Points on a hilly landscape, in no order, each with its height.
From any point a ball rolls to the lowest of the 2 points nearest to it. It stops when none of these is lower. Distance is the straight distance between rows; heights are no part of it.
Dusoz (h 507): [123 159 121 131  88 134 105 106 149 126  86 103  85 208  73 105  88 149
 146 176 131 164  95 138]
Gof (h 391): [178  83 180 135 149 137 110 140 139 106 111 150  86 142 145 144 142  47
 120  92 159 128 156 151]
lal (h 360): [128 134  99 135 139 133 187 195  83  67  78 101 168 110 118 133 148 248
 182 148 132 131 136 128]
pedif (h 325): [113 139 107 156 127 134 145 112 123 108 152 137 144  78  67 115 157 182
 128 152 111 147  68  67]
zisi (h 388): [145 154 148 122 159 109 119 141 110 133  82 136  92 100 126 151 161  65
 115  82 105 121 155 116]
remo (h 277): [ 93 134 101 161  97  73 170 117 138  87 121  87 191  57  81 147 110 185
 121 137 100 127 111  47]
fuz (h 294): [113 149 140 128 131 132  71 125  92 115 167 120  81 167  89 106  96 105
 141 175 123 162 111 133]
zugo (h 407): [133 119 149 144 102  95 113 142 159 131 139 143  50 172 129 111  83  89
 151 109  91 155 152 156]
pimog (h 408): [124 115 135 132 122 121 138 136  97 106  59 127 137 151 121 154 131 179
 194 111 126 144 154 123]
bik (h 141): [ 63 142 138 100 139 169  92  93 142 151 128 171 134 129 164 109 134 122
 130 218 165 133  69 138]
tuzur (h 453): [143  80 101 141 125 132 134 103 171 164 203 115 140 157 122  97 126  90
 119 101 119 120 135 161]
debun (h 183): [122 109  85 124 122 138 171 100 167 169 173 105 163 102  77 118 140 140
 107 118 102 129 130  91]
Dibi (h 384): [100 115 186 122  73 101 113 138 123 110 129  97  47 191 148 138  98 138
  87 107 152 128 183 222]
lezek (h 348): [116 114 139 162 139  75 112 175 203 141 138 119  68 146 151 111  39  53
 107 138 114 155 118 238]
Nadev (h 213): [118 128 112 151  83  77 162 122 142 129 114 136 177  97 138 136 124 150
 128 100 106 126 154  82]
pep (h 415): [ 95 134 132 114 105 111 155 134 151 141 148 104  58 172 142  73  83  79
  95 127 154 117 157 181]
Pezam (h 498): [106 133 148 108  88 154  87 102 114 125 102 137  89 187  89  95 131 166
 165 179 132 153 109 128]
domag (h 422): [157 182 119  87 157 142  91 154 121  98 141 114 149  60 153 159 178 134
  97  72 142 107 130 132]
mana (h 456): [126 146 145 135 114 130 152 132 153 115  67 173 103  65 183 178 140 133
 115  84 166 120 148  78]
narok (h 416): [113  61 153 150 119 117  99 134 167 152 144  82  93 198 167 153  92 120
 142 115 128 136 157 205]
Ral (h 341): [138 121 115 122  84 177 131 146 128  86 118 114 175 157  71 104 150 208
 196 171 132 107  89  84]
ves (h 609): [126 132 132  45 124 169  88 135 125 113 155 124 148 132 179 131 130 103
 140 122 179  87 126 127]
Giz (h 594): [130 102 160  76 128  89  91 153 148 145 123 106 105 163 201  81 121  61
 116 107 154  79 166 137]
rebun (h 353): [102 184  91 132 124 113 147 136 181 112 128 144 107  75 110 119 151 162
 121 114 146 150  91  60]
rosif (h 387): [145 140 120 158 121 120 172 151  79 102  81 125 168 118 135 153 124 212
 189 120 131 121 154 117]
mub (h 169): [126 159 132 136 128 118 131 107 134 151 120 170 147  86 155 140 163 154
  97 130 138 113  90  99]
Bop (h 155): [143  83 114 122 151 121 173 150 115 135 135 115 158 138 175 122 152 140
 143  63 143 115 192 157]
Dimu (h 118): [103 121  73 102 114 141 133 100 127 152 194 143 168  94  91 108 102 130
 101 155 101 120 107  83]
muk (h 404): [135 122  73 145 108 136 151  95 216 145 173 174 123 109 136 101 118 118
 125 120 140 134 109  88]
Loba (h 180): [158 131 210 156 113  79 148 130 140 138  87 153  59 162 169 147  70  68
 108 124 116 119 195 177]
kezol (h 429): [105 121 142 142 108 133 154 125 127 139  48 154 123 151 169 159  97 158
 156 133 128 117 136 117]
Zimor (h 719): [161 142 131  80 124 136 118 121  85 131  85  97 175 136 117 108 149  88
 109  81 166 107 205 153]
kom (h 413): [127 109 133 176 139 122 152 145 102  95  83 113 194  90 102 168 129 213
 162 149  94 140 123  84]
bopav (h 207): [113 168 113 147  86 104 151 122 103 139 150 158 154 113 142 104 146 175
 106 154 137 114  85  91]
Naloz (h 723): [164 118 158  95 125 128 139 112  55 120  93 103 150 155 123 120 136 117
 112  93 116 113 219 181]
Levuv (h 178): [125 140  98  76 134 177 115  91 128 126 213 125 150  94 103  93 132 103
 126 174 133 100  98 104]
fazin (h 716): [127 159 159  65 127 122 114 104  88 142  63 121 174 118 134 108 175  89
  91  90 129  88 180 135]
pebu (h 573): [114  92 148 100 111 122 128 132 132 131 121 121 110 176 151  98 129  90
 165 104 180 119 196 134]
nase (h 194): [ 98 161 109  99 147  95  95 107 130 179 127 143 156  90 105 112 150 143
 101 167  77 124  89 122]
surim (h 343): [ 79 137 128 153 116  96 146 135 134 176 123  89 134 175 154 140  74 153
 140 145  50 116 154 179]
der (h 40): [145 120 129 121 156 123 130  85 106 134 138 162 160  61 138 130 212 142
 104  64 139 126 180 110]
napor (h 406): [136 155  93  88 117 130 114 126 126 125 183 124 186  75  99 124 178 164
 129 132 113 100 105  99]
zop (h 349): [149  94 102 167 162 174 176 106  67 123 115 112 151 119 131 170  98 127
 115 111 131 141 153 148]
Petig (h 631): [142  93 107 108  83 159 112 134 140 124 178 145 143 146 169 145 101 149
 158 127 130  89 104 133]
Puzas (h 250): [128  82  99 116 167 134 143 125 135 150 149  89 124 142 136 109 105  74
 119  94  89 129 185 108]
fezim (h 272): [107 154 118 120 107 104 102 149 105 127 126 106 107 166  77 104  79 117
 161 207  83 146  84 124]
gegud (h 337): [155  96 115 104 151 208  91 111 148 108 160 120 147 112 104 144 151 127
 139 107 163 124 104 134]
Kuf (h 435): [165  98 106 145 111 133  95 112 215 150 140 160  96 153 128 111  45  70
 123 148 134 150 117 174]
rer (h 327): [121 144 135 176 155 100 127 155 166 137 128 119  78 155 138 132  39  91
  90 150  93 156 136 203]
dek (h 430): [ 80 136 112 141 115  77 156 115 134 149 177 137  57 167 141  66  83  69
 111 161 135 143 129 163]
far (h 501): [121 135  83 121 107 116 146 135 140 109 113 127 195  72 113 158 180 226
 136 108 137 127  94 107]
rusip (h 231): [ 94  98 125  80 156 158  89 149 150 125 143 105 169  97 141 130 142 102
 169 151 146 100 111  82]
kugon (h 281): [145 121 110 148 124 148 155 110  92 128 136 141 133 143 128 119 149 172
 147 119 142 127 130 145]
Vuto (h 619): [125  87  98  58 123 174 126 131 126 123 185 119 162 111 159 131 123 139
 148 127 149  86 129 135]
Zukam (h 482): [143 134 156 131 115 143 162 132 142  93 108 163  90 149 161 142 154 106
 128  73 178  97 152 135]
tar (h 235): [111 154 121 139 134 115 116  91 107 144  78 167 116 138 141 115 136 196
  97 179 107 133  70 109]
les (h 184): [132 133 120 195 107 126 145 143 181 120  99 155 112 122 109 119  66 115
 169 176 138 172  73  92]
geb (h 497): [107  89 100 127 159 111 126 130 145 185 183 111 157 118 138 132 133 132
 102 133  69 132 103 175]
Bis (h 63): [131 190 166 169 102  96 188 144 121 130  81 133 151 135 104 155 155 113
  97 105 137 118 135 131]
zode (h 500): [117  93 124 175 100 121 162 100 148 158 125 127 162 183 131 114  39 163
 135 186 118 128 103 142]
puvot (h 43): [146 102 123  88 166 123  99 108 113 122 127 169 125 103 184 121 177 127
 114  59 132 112 184 120]
filor (h 364): [147 117 101 116  83 131 152 126 155  83 130 129 167 126  74 122 122 216
 182 139 115 121  97  53]
Gosu (h 221): [112 150 104  93 127 173 120  79  99  99 190 162 138  97 109  67 149 166
 127 172 117  96  82  79]
sima (h 467): [116  95 106 178 114 150 187 124 141 138 147 119 165 140 108 134  74 162
 140 192 118 139  69 101]
pape (h 198): [166 166 133 123 110 131 126 132 113 134  95 153 129 106 144 172 165 174
  97 107 137 121 105 140]
Delo (h 253): [139 181 105 149 103 143 146 122 119 137 119 120 119 160 119 115  49 142
  77 165 138 135  97 143]
pusor (h 421): [159 107 130 153 109  83 103 106 183 154 109 162  93 159 132 111  47  77
 152 123 101 156 148 166]
tokek (h 278): [148 151 134 134  95 147 120 147  90 116 144  84  92 183 119 125  67 150
 108 160 131 122 125 171]
norir (h 123): [128 107 123 189 112 109 159 162 162 126 111 146 147 143 148 141  60 110
 183 177 113 131 122  98]
repa (h 177): [136 120 120 168 132  65 150 119 162 150 105 139 151  77 130 138 113 112
 126 108  85 154 156  68]
Refu (h 162): [145 153 147 132 139  85 154 117 156 148 103 128 167 119 161 144 152  71
  67  65 126 102 150 102]
foz (h 309): [108 157 132 169 106 114 164 129  98 119  88 108 127 160 148 151  60 134
 124 143  78 116 152 146]
kes (h 96): [161  86 127 108 165 128 148 126 125 135 136 120 131 136 190 122 169 121
  74  52 116  91 185 149]
segod (h 712): [116 152  66 100 149 138 170 127  81 118 129 116 120  89 122 122 137 197
 118  91 115 132 150 117]
Zusak (h 675): [ 94 118 142 124 151 148 105 125  71 112 138 136  75 147 115  94 179 157
 166 157 154 153 115 166]
kago (h 399): [125 161 139 117 101 124 154  99  90 156 128 104  83 185 121  96 104  95
  86 111 149 126 168 169]
Moz (h 666): [ 71  95 120 119 137 126 110 102  98 142 140 148 104 162 127  75 150 123
 161 170 122 148 140 139]
neker (h 431): [150 118  98 148 113 131 145 100 196 180 164 155 106 147  98 101 117 108
 130 105 112 143 123 137]
pimit (h 55): [110 116 142 150 112 122 120 178 159 119 141 120 133 156 136 134  77  62
 185 165 127 122 122 104]
zer (h 515): [146 145 135 152 106 171  91  93 172 136 122 145  89 175  90 120 110 113
 146 174 156 165  89 153]
lok (h 125): [125  70 137 142 160 137 144 177 145 131 137  95 118 147 145 138 106  74
 172 132 133 128 147 115]
peg (h 239): [125  94  74 102 143 170 160  97 149 136 164  83 149 118 101 130 122 109
 135 103 111 130 165  98]
moruz (h 160): [107 139 120  83 160 142  61  89 130 173 148 144 134 103 107 108 141 102
  94 165 100 118  84 115]
nepok (h 195): [ 91 126 120  79 145 145 124 138 154 148  96 103 178 101 128 143 121  76
 128 148 161 123 100  70]
Sila (h 77): [ 90 146 123  91 121 159  97  85 129 148 140 153 173 127 137 105 177 135
 116 165 164 100  77 109]
Pemas (h 139): [153 147 186 158  95 112 143  98 112 127  71 172 125 175 109 138 135 120
 118 123 136 132 135 168]
resa (h 204): [158 109 145 158 151  89 179 167 105 111 130 127 133 110 176 153 148 132
 131  70 110 114 190 141]
gutir (h 396): [118  83 124 131 103 124 115 149 165 167 149  93 131 171 160 132  94 113
 142 145 121 113 130 179]
luz (h 140): [124 181 135 214 102 110 169 124 130 134  88 103 168 122  87 165  69 159
 114 148  86 112 120  89]
zipu (h 362): [151 112 122 136 149 151 109 122 141 122 150 125 166  68  98 153 192 122
 143 121 156 139 125 122]
nop (h 499): [166 137 145  95 136 153 141 144 134 103 105 125 146 110 118 149 215 134
 137  84 199  99 159 186]
vunez (h 536): [134  86  99  60 173 176 127 142  89  85 119 115 171  94  98 115 160 173
 176 132 142 132 187 152]
rupo (h 336): [147 134  95 124 129 126 156 191 116  51  94  92 166  79  78 136 143 251
 162 150 116 125  80 100]
Nepov (h 132): [123 169 119 125 143  75 160 129 150 158 144 130 116 104 142 121 161  83
  66  81 113 107 136 117]
lon (h 124): [121 139 140  96 120 167 114  91 129 153  99 133 181 124 111 152 163 121
 110 136 159 132 104 124]
leton (h 451): [123 164 129 165  96 151 173 124 157 112  80 127 146 121 127 145 127 106
 130 144 189 139 102  74]
Kagud (h 509): [148 105 141 106 148 153 126 139 113 114 129 112 156 152 115 148 188 151
 149 120 175 126 135 215]
Ladud (h 95): [124 202 151 184 113 119 183 135 118 113  70 110 161 124 120 185  97 149
 106 114 129 129 142 118]
guki (h 157): [118 163 131 123 140 153 111  96 142 151  91 139 156  95 106 142 115  90
  96 156 153 146 114  90]
Livim (h 550): [121  89 112  68 173 149 134 126  95 107  91 118 176 101 125  84 177 125
 177  95 140 125 201 127]
zev (h 248): [108 161 138 113 119 115  99 163 100 138 108 120 128 123 101 117  83 153
 139 194  79 132  72  79]
soso (h 326): [121 102 128 109 175 115  81 119 127 150 181 140 137 123 129  81 189  84
 140 125  89 124 142 119]
molav (h 88): [144  91 145  86 171 127  78  82 120 126 146 167  73 130 188 103 156 116
  91  90 112 114 162 150]
tonif (h 432): [125  80 190 148 134 107  97 151 132 128 141  48 107 194 128 142 122 113
 135 112 119 134 176 211]
lik (h 727): [172 126 129  98 138 146 117 137  47 105 110 111 195 119 105 128 127 144
 138 121 142 130 204 200]
luguv (h 602): [106 111 136  49 152 148  77 148 115 137 162  97 110 159 192  93 132  95
 124 127 151  83 142 133]
Ziris (h 369): [ 94 116 110 115 121 124 107 144 127 161 124 100 140 163 139 145 100 166
 148 144  79 130 124 160]
Zubu (h 563): [111  77 131  87 154 147 107 132 131 122  96 115 128 134 143 116 163  87
 160  84 144 129 180 114]
Gevu (h 444): [129 139 149 112 114 122 135 129 112 116  26 149 127 106 164 177 123 141
 130  94 139 123 150 110]
lam (h 354): [138 142 162 117 139 126 103 139  74 142 106 112 126 154 115 147 130  87
 109 141 113 146 146 165]
Kuni (h 161): [152 123 195 155  99 120 134 119 127 146  86 142  86 167 123 150 109  74
  97 123 138 130 164 200]
piz (h 232): [156 179 137 115 112 143 117 140 115 141  97 134  80 140 118 184  82 114
  87 114 112 142 105 138]
Mido (h 713): [130 148 122  65 154 119  95 109  94 164 108 122 147 111 144 118 155  95
  98 114 118  97 160 111]
galim (h 225): [ 99 153 127 146 159  98 171 167  99 146 156 150  84 120 168 121 149 143
 110 118 111 127 121 133]
lumi (h 420): [159 147 134 195 105  96 150 150 151 152 149  97 138 181  93 133 114  92
 148 138 100 129 141 158]
nar (h 179): [116 147 112 146 141  66 166 152 137 154 144 164  86 106 165 101 117  99
 107 105  88 129 123 110]
gik (h 243): [146 157 110 133 102 132 139 122  94 115 158 154 137 140 109  87 186 209
 143 151 147 117  96 110]
kug (h 328): [143 114 165 116 131 122 100 147  90 102 163  63  90 170  86 103 147  53
 113 119 159 122 173 186]
Vuno (h 245): [126 133 103 149  82  83 163 119 115 105 132 101 205  66  99 145 119 137
 125 105 118  99 148  46]
mekul (h 246): [112 138 153 176 153 100 178 138 105 145  96 144  96 128 167 151 138 125
 114  89 105 133 155 166]
Dazi (h 434): [122  94 172 180 118 103 119 141 135 135 141  84 126 203  90 124 103 100
 156 143 105 134 164 185]
gozun (h 410): [165  96 120 162 129 181 125 105 124  99 136 150 141 109 105 146 110 170
 141 144 147 159  88  96]
Sige (h 287): [135 141 103 141 142 135 146 150 110 104 112  80 155  75 140 189  99 138
 114  93  99 131 146 118]
kesof (h 312): [124 112 157 104 136 138  64 129 105 110 190  91  82 163 113 107 125  74
 121 144 166 144 139 153]
zur (h 465): [156 143 118 120 108 165 119  89 166 128 167 176  69 128 157 105 101  84
 121 129 177 121 126 120]
levid (h 371): [118 139 133 112 166 116  99 133  86 144 105 138  97 118 131 140 105  68
 125 119  83 145 142 120]
mog (h 695): [111 138 105  90 120 127 155 168  95 134 128 122 164 125 126 101 188 180
 169  99 119 104 168 163]
gona (h 308): [136 121 113 124 137 187  95 116 182 134 161 146 136 121 140 162 148 128
 151 139 148 124  78 143]
fezi (h 298): [143 126 101 143 134 135 122 123 110  68 141 144 151  51  89 110 181 224
 127 160 143 140  79  71]
Bigo (h 474): [133  81 100 125 121 153 122 125 145 164 181 102 172 142 115 142 146 127
  99 107 114 115 126 175]
remup (h 224): [149 174 126 115 131 121  99 141 112 125 113 146  96 126 100 134 100 119
 135 157  99 137 101  69]
Puni (h 329): [ 79 170 118 139 161 132 138 143 154 110 130 146  88 102 118 102 190 152
 150 145 137 144  78  90]
dun (h 436): [168 110 117 170 103 149 160 128 138 107 165 144 150 157 108 134  72 150
 154 172 157 126  92  91]
vesi (h 375): [127 169  75 129 106 139 154  97 188 133 166 141 125  85 128 146 127 157
  95 103 133 131 100  66]
Getu (h 215): [162 186 160 102 120 134 126 129 119 121  63 141 111 139 105 183 142 134
  95  95 119 123 115 151]
dubo (h 185): [134 192  98 199 110 108 169 124 160 120  80  97 140 107  86 136  86 181
  81 153 117 152  80  76]
mivu (h 103): [149 145 170 192 136 117 163 110 135 150  93 142 169 137 116 163 145 128
 126 116 135 132 128 159]
til (h 127): [135 123 136  97 140 146 111  94 119 147 133 156  90 130 148 119 129 125
  90  98 124 138 128 147]
keva (h 234): [109 122 127 157 150 122 114 163 173 126 121 145 114 100 111 126 108 135
 160 195 122 148  51  70]
dirab (h 457): [ 89 107 138 151 121 103 113 119  93 136 173 119  58 182 109 100  62 137
  94 201 154 173 102 196]
Nugap (h 295): [116 148 117  96 110 164 112 141 113 115  97 110 158 136 119 167 144 200
 138 153 141 122  84 130]
Vala (h 452): [157 139 116 152 114 158 111 122 194 132 153 165  67 125 134 123  72  86
 154 128 146 142 100 125]
rizap (h 414): [136 163 135  97 167 150  90 168 105  80 125 140 130  62 149 175 179 129
 127 118 163 115  96 126]
kuguf (h 226): [105 165 126 138 144  84  97 102 116 154 130 189 142  84 113 101 140 102
 115 189  83 145  91  85]
mup (h 92): [145 105  99 141 144 110 120 105  98 139 149 145 148  80 102 120 192 131
 125  78  90 144 166  94]
Gopu (h 274): [175  77 124 132 174 111 117 134 164 133 146 108 166 127 156 124 166  78
 126  78 108 102 158 103]
vefeg (h 655): [103  62 153 124 131 115  95 114 101 132 159 157  91 167 162 100 113 112
 159 159 151 132 127 146]
Duteb (h 319): [131  89 123 147 123 148 157 107 106 149 125 130 141 161 134 149 109 127
 133 114 121 130 169 135]
gozo (h 423): [127 146 128 173 105 124 180 152 140 126 132  98 163 148  78 126 171 161
 172 140 137 140  96 115]
Tudum (h 486): [122 161 107 137  95 131 159 103 142  74  97 117 151  67 109 158 156 216
  94 127 161 132 100  67]
punan (h 367): [134 113 181 133 135  73 116 152 191 131 139 106  70 177 166 126  78  72
  67 132 152 129 137 219]
Redi (h 724): [104 127  94 129 138 128 201 108  74 110  97 106 164  89 115 131 130 199
 113 121 115 137 149 100]
Nol (h 702): [130 157 103  71 162 124 153 152  78 116 115 108 160  90 131 115 148 163
 135  85 129 115 192 160]
vev (h 314): [163 127 116 156 139 154 157 104  88 116 106 114 145  68 125 164 120 140
  80  96 122 150 135 114]
teni (h 380): [138  94  98 158 144 169 142 124 137 111 151 138 138  76 139 181  99 131
 128 129 123 134  76  88]
ribis (h 688): [ 88 131 144  97 111 107 132 143  87 138 106 121 125 151 133 113 190 155
 150 124 132 118 159 162]
bolob (h 340): [149  94 129 172 146 118 143 138 161 139 149 137 137 111 147 185  96 120
 120  86 109 137 105 129]
vin (h 587): [153  77 152 101 113 117 100 119 176 143 151 122  94 188 197  97 112  71
 108  93 149 105 173 166]
vur (h 342): [124 126 185 146 140 126 119 138  78 111 106 103  96 163  93 116 168  74
 121 102 120 143 171 189]
dab (h 286): [ 84 121  94 136 163 155 125 122 164 125 135 154  97 113  93 102 138 138
 169 164 130 159  63  97]
kipur (h 477): [156 107 132 110 114 166 108  83 124 102 151 168  65 159 143 104 136 107
 156 119 183 127 125 120]
tasen (h 316): [149 160  98 111 105 146 137 166 118 102 117  82 174 125  73 124 146 227
 150 156 115 116  80 128]
nime (h 163): [148 156 121 135 129 137 100  80 113 134 140 184  87 147 123 117  90 130
 101 144 105 158 107 135]
mimil (h 469): [135 130 144 169 113 131 183 150 150 100  77 152  92 109 163 168 146 117
 136  84 151 148 122 109]
mupig (h 199): [130 137 186 145 115  84 152 170 101 107 129 140  62 166 185 138  87  93
 118 133 126 106 161 158]
zes (h 741): [138 107 160 105 120 108  56 120  81 138 160 158 103 154 137 114 138 154
 120 128 101 121 119 196]
Bab (h 193): [137 102 130 132 162 131 146 135 142 143 141 124 103 104 184 124 113  81
 144  89 132 137 151  98]
Ginos (h 405): [140 117 184 124 139 131 121 126 153 131  84 143 100 154 127 124 122  32
 135 121 149 159 152 113]
bemi (h 392): [151 113 136 140 158  82  81 146 145 121 120 157  62 129 147 120 102  67
 127  96  74 135 145 128]
fak (h 644): [106  62 118 108  93 152  95 115 161 138 150 167 111 168 187 127 104 121
 174 152 153 132 119 135]
Tasel (h 468): [104 140 147 123 122 123  92 115 137 124 175 155  59 173 148 102  90 107
  89 189 180 152 102 191]
pez (h 683): [116 150 165 123 124 133 118 127 114 125  95 173  90 156 129 111 194 144
 164 140 139 138 122 143]
Kos (h 190): [ 76 147 124 119 126 119 111 120 134 145 130 174 110 157 156 102 127 150
 121 198 128 129  65 139]
Duz (h 273): [109 134 123 115 145 151  80 133 173 148 149 162 132 119 144 137 121  97
 154 157 145 114  83  96]
veb (h 296): [109 104 129 101 163 137  60 107 117 136 190 169 115  92 127  83 159 100
 162 154  83 124 120  74]
nogim (h 377): [107 137 183 129  76  91 126 160 166 133 127 128  36 192 167 127  72 106
  95 130 167 131 151 223]
guve (h 580): [125  88 149  82  93 143 124 103 146 124 158 111  86 180 163  81 126  94
 119  95 181  95 197 160]
Zomam (h 352): [144 117 151 122 186 131  90 128 142 135 190 158  87 128 143  97 197  54
 110 100 130 122 128 132]
Rak (h 264): [113 117 106 118 147 162 127 113  82  90 153 169 152  90 123  92 160 205
 160 193 137 126  80  70]
nedol (h 475): [109 161 105 127 101 136 131  91 153  72 109 103 157  51 118 163 144 148
 130 125 175 137  94  38]
sulal (h 216): [129 108 108 129 148  67 153 161 162 128 140 114 145  84 151 141 139 103
 122  70  75 126 157  57]
nemed (h 247): [118 154 149 160 109 105 162 182 110 128 107  85 165 155 130 133 124 122
 158 108  93 106 186 146]
rageb (h 445): [ 70 128 132 183 112  66 151 131 126 132 158 132  56 171 151  73  58 124
 102 200 155 163 124 189]
kef (h 307): [109 150  96 166 112  75 167 110 120 116 125 117 145  62  89 115 142 185
 111 143  91 154 102  48]
nuvuz (h 249): [149  82 130 125 179  87 110 128 170 150 120  98 170  77 141 142 143  78
  92  70  89 110 148  80]
tezaz (h 736): [147  99 132  83 105 128  81 137  78 122 168 117 118 157 127 104 147 144
 152 135 137 124 151 197]
Fubib (h 270): [120 139 130 108 137 168 119 102 107 127 101 159 140 108 105 142 143 205
 121 169 131 141  56 118]
vativ (h 462): [115 160 135 139 121 131 147 135 149 105  85 116 159  79 126 157 170 109
 141 100 171 142 120  69]
tefa (h 708): [121 140 100  47 151 132 110 146  76 134 108 118 176  69 156 117 164 134
 105  85 128  83 163 110]
mep (h 401): [147 175 154 119 145 123 117 157 111  98 140 131  93  90 131 145 162  80
 124 119 139 136 117 110]
Kunod (h 376): [171  72 192 134 178 129 103 120 113 122 146 160  81 121 158 118 191  66
 123 109 140 131 135 165]
fegid (h 488): [148 139 130 113 101 167  97  78 112 106 112 170  79 171 114  86 129 161
 158 137 161 131 111 112]
Lifib (h 263): [ 87 124 129 122 175 109  94 126 107 131 163 186 117  83 145 113 144 105
 140 152 107 146 110  86]
Suzu (h 113): [131 130  99  96 127 146  78  99 145 168 179 114 134 109 107  91 107  50
  96 144 103 132 120 122]
mit (h 437): [116 172 136 162 117 155 153 136 142 126 106 111 132 149  84 125 150 134
 140 140 168 155  84 123]
Fona (h 518): [119 119  97 119 140 169 162 155 148  78 113 123 182  74 132 163 148 246
 142 142 168 121  79  86]
dobup (h 256): [133 161 120 154 147 148 135 169 118 115  99 105 100 115 134 169  75 148
 105 116  97 143 111 124]
Mag (h 491): [148 138 173 100 120 138 143 158 145 123 111 129 126 160 157 138 182 119
 140  72 170  95 157 176]
rudiv (h 51): [142 104 103 110 121 153 120 108 127 157 194 117 160 138  86 107  70 103
  87 176 105 129 105 113]
kubun (h 385): [127 115 128 156 147 123 128 139 168 173 138 117 181 113  96 143 178  98
 136 107 122 146 107 115]
raf (h 306): [175  82 131 169 158 120 123 134 173 149 117 100 140 137 150 172 108  82
 123  74  88 120 163 129]
zab (h 223): [110 147 156 146 103  78 144 196 110 123 119  90 113 168 179 150  93 101
 155 124 113  88 181 158]
dol (h 403): [131 133 130 157 119 113 146 149 130 151 150  96 185 133  64 135 148 112
 145 117  99 132 125 148]
Seb (h 276): [100 160 116 168 120 111 156 161 107 114 100  82 131 141 117 144  89 161
 169 124  97 116 158  91]
Keza (h 222): [152 195 104 152 105 148 166 138 120 125  94 120 117 141 116 131  82 195
  85 166 125 137  71  85]
Vate (h 390): [127 146 177 112  81 113 125 100  86 126 113 111  47 200 112 126  98 129
  77 137 149 133 165 213]
lora (h 521): [119 101 128 107 184 174 126 150 101 113 110 100 177 102 104 142 175 146
 144 131 165 143 154 181]
Zed (h 196): [154 150  97 137 115 136  90 111 151 138 141 142 110 133  90 127  93 132
 118 162  86 141  75  96]
Vor (h 135): [126 122 120 147 137 100 109  92 130 132 130 150 152  53 121 141 160 123
 125  94  95 155 131  61]
bipar (h 389): [121 138 105  97 103 131 108 121 164 131 145 142 175 120  98 140 139 173
 152 129 103 127  84  81]
zefo (h 440): [ 94  72 122 168 126 150 168 131 133 127  75 115 191 128 129 171 122 197
 158 174  98 134  98 105]
rurif (h 418): [144 170 113  85 133 131  90 138 151 126 172 100 169  67 117 136 204 133
 105  67 138  89 127 100]
sagu (h 732): [167  85 139  66 126 151  82 112  67 135 143 109 187 144 107 119 139 129
 145 133 160 124 170 188]
nit (h 300): [144 132 131 158 140 133 127 145 105 110 157  91  78 161 129 152  78  94
 103 140 109 146 118 189]

Where does a ball stop that starts at each point below?
Bigo => pimit
Vate => Bis
Nol => Sila
Livim => Sila
tonif => Bis
Fona => Sila
far => Sila
Gof => rudiv
